Points on a hilly landscape, in no order, each with its height.
From any point a ball rolls to the lowest of the 3 points nearest to it. It stops when none of these is lower. Distance is the straight distance between rows; heights are no part of it.
vemen height 292: [ 88 118 166 100 154 136 183 131 168 142]
furaz height 369: [167 125  74 174 187 170 122 136 160 123]
gor height 544: [168 135 108 145 119 112  86 131 138 139]
rut height 379: [ 90 129 174 102 158 119 180 143 177 125]
gud height 604: [113 145 165 103 136 154 179 166 201 166]
Fego height 114: [ 74 102 150  86 127 141 172  91 112 148]
Gobof height 656: [111 106  72 165 166 197 142 151  78  79]
Kota height 666: [159 136  57 146 146 132 167 136  94 100]
Nis height 713: [162 179  97 135 109 114 153 117  73 127]
refe height 157: [120 131 150 123 101 110  91 107 106 125]
Nivif height 679: [164 159 118 134 105 111 107 118  96 137]
pep height 654: [113 101 167 133 122  91 100 160 177  88]
vidap height 559: [103 110 148  84 142 144 199 125 160 175]
zale height 199: [109 122 167 116 112 110  96 118 122 116]
bive height 104: [134 168 137 117  92 120 112 102  78 142]
sato height 141: [120 146 148 119  97 111 101 101 100 123]
kuput height 690: [163 174 111 133  99 113 120 120  89 134]
Tifu height 200: [107 153 150 104  88 136 126  88  63 143]
kug height 75: [ 82 116 178 110 147 113 148 131 167 117]
Zir height 389: [ 97 127 176 114 159 108 162 159 192 118]
Mudud height 195: [145 141 134 128 105 105  90 110 109 131]
Zufi height 605: [166 118 105 151 117 116  68 147 153 142]
tek height 753: [177 163  88 144 116 110 140 117  96 120]
vazi height 326: [ 78 114 164  95 118 128 147  94 103 130]
Zuri height 403: [ 96 107 171 115 139  95 122 142 168 104]
tado height 107: [141 111  63 163 178 181 139 141 110  91]
Duge height 466: [171 127  69 166 174 154 126 138 147 120]
suvo height 24: [179 129  91 170 137 129  80 151 158 148]
siba height 196: [171 118  89 174 151 141  79 150 172 149]
fusez height 365: [183 137  77 158 138 131 112 137 140 138]
tos height 632: [119 126 147  92 119 159 193 154 186 188]
nofav height 91: [144 121  69 161 188 178 127 136 131  91]
dopit height 239: [150 146 131 138 105 103  91 122 120 131]
ladub height 658: [116  86 159 144 121  97  85 172 191  91]
dabom height 519: [119 102 156 133 115  93  85 149 159 107]
duk height 284: [140 122 142 133 104 107  82 128 121 128]
bove height 631: [153 109 129 148 106 103  65 144 146 137]
nen height 197: [ 95 119 179 121 147 102 145 153 177 103]
Zana height 5: [ 83 111 185 106 147 112 148 138 169 103]
Ral height 794: [142  83 123 162 127 125  54 179 189 129]
Gode height 548: [141 112  50 158 158 162 156 144  90  88]
Nur height 720: [163 102 108 164 121 126  63 163 175 141]
fis height 95: [180 147  70 152 136 127 136 129 117 124]
fezag height 183: [106 145 161 109 101 131 112  88  83 138]
zefo height 802: [141  94 127 151 114 105  59 169 179 119]
mik height 396: [ 89 118 162  90 147 135 194 131 158 163]
Besu height 729: [101 111  81 169 169 199 122 148  77  78]
Kudon height 281: [ 80 114 162  96 115 125 131  98 103 127]
toda height 223: [ 85 112 168  94 150 129 178 116 151 136]
bira height 343: [113 106 166 124 117  96  96 134 142 110]
fubo height 397: [171 130  68 165 162 142 131 138 132 127]
revom height 552: [ 87 100 151  83 143 135 193 109 136 155]
buf height 476: [177 141  85 152 123 120 117 136 131 135]
gosof height 251: [ 84 114 171 103 117 118 126 103 119 123]
Boruz height 876: [156 125  56 152 149 142 168 135  96  90]
roko height 164: [142 182 129 120  99 120 140 102  65 136]
Gedum height 427: [163 128 121 144 115 111  76 132 133 139]
Bazu height 638: [175 147 107 146 110 112 104 118 115 132]
zivis height 228: [ 80 109 166  95 135 118 142 110 136 120]
Gevog height 276: [ 90 153 151 100  86 144 135  87  59 143]
mar height 159: [116 141 162 111 103 126 108 101  93 132]
dusiz height 135: [120 161 141 115  92 122 122  95  68 137]
Pedu height 222: [101 123 164 111 120 108 105 112 111 121]
Fupul height 290: [ 93 153 145  98  84 148 137  82  53 147]
neb height 402: [ 77 121 157  95 107 142 143  83  78 139]
Zilo height 526: [102 136 161  91 144 141 194 150 183 169]
Kefe height 333: [ 71 109 157  93 143 128 176 107 129 137]
kes height 90: [171 128  61 160 154 143 144 129 123 113]
zak height 214: [181 128  82 169 150 138 103 140 155 142]
rumuz height 88: [134 109  60 162 164 168 152 137  99  83]
fepiz height 740: [169 172  83 140 123 111 160 118  83 113]
muden height 672: [173 157 108 136 108 110 105 120 101 134]
Pafo height 151: [ 84 112 180 108 149 122 161 125 154 129]
nobe height 731: [135 124 151  84  82 177 178 169 188 195]
vaban height 121: [136 162 143 118  90 110 108 112  89 137]

For each start below, name every point that the ball comes to, in order.
buf | fis kes
pep | Zuri Zana
kuput | muden Bazu gor Gedum
refe | sato vaban bive
zefo | bove duk refe sato vaban bive
neb | Gevog fezag dusiz bive
Tifu | dusiz bive

Where does a ball stop that starts at each point below?
Kudon | Zana
Fupul | bive
mar | bive
revom | Zana
Pedu | bive
Nivif | Gedum
Nur | Gedum
dabom | bive
Nis | Gedum
Zilo | Zana
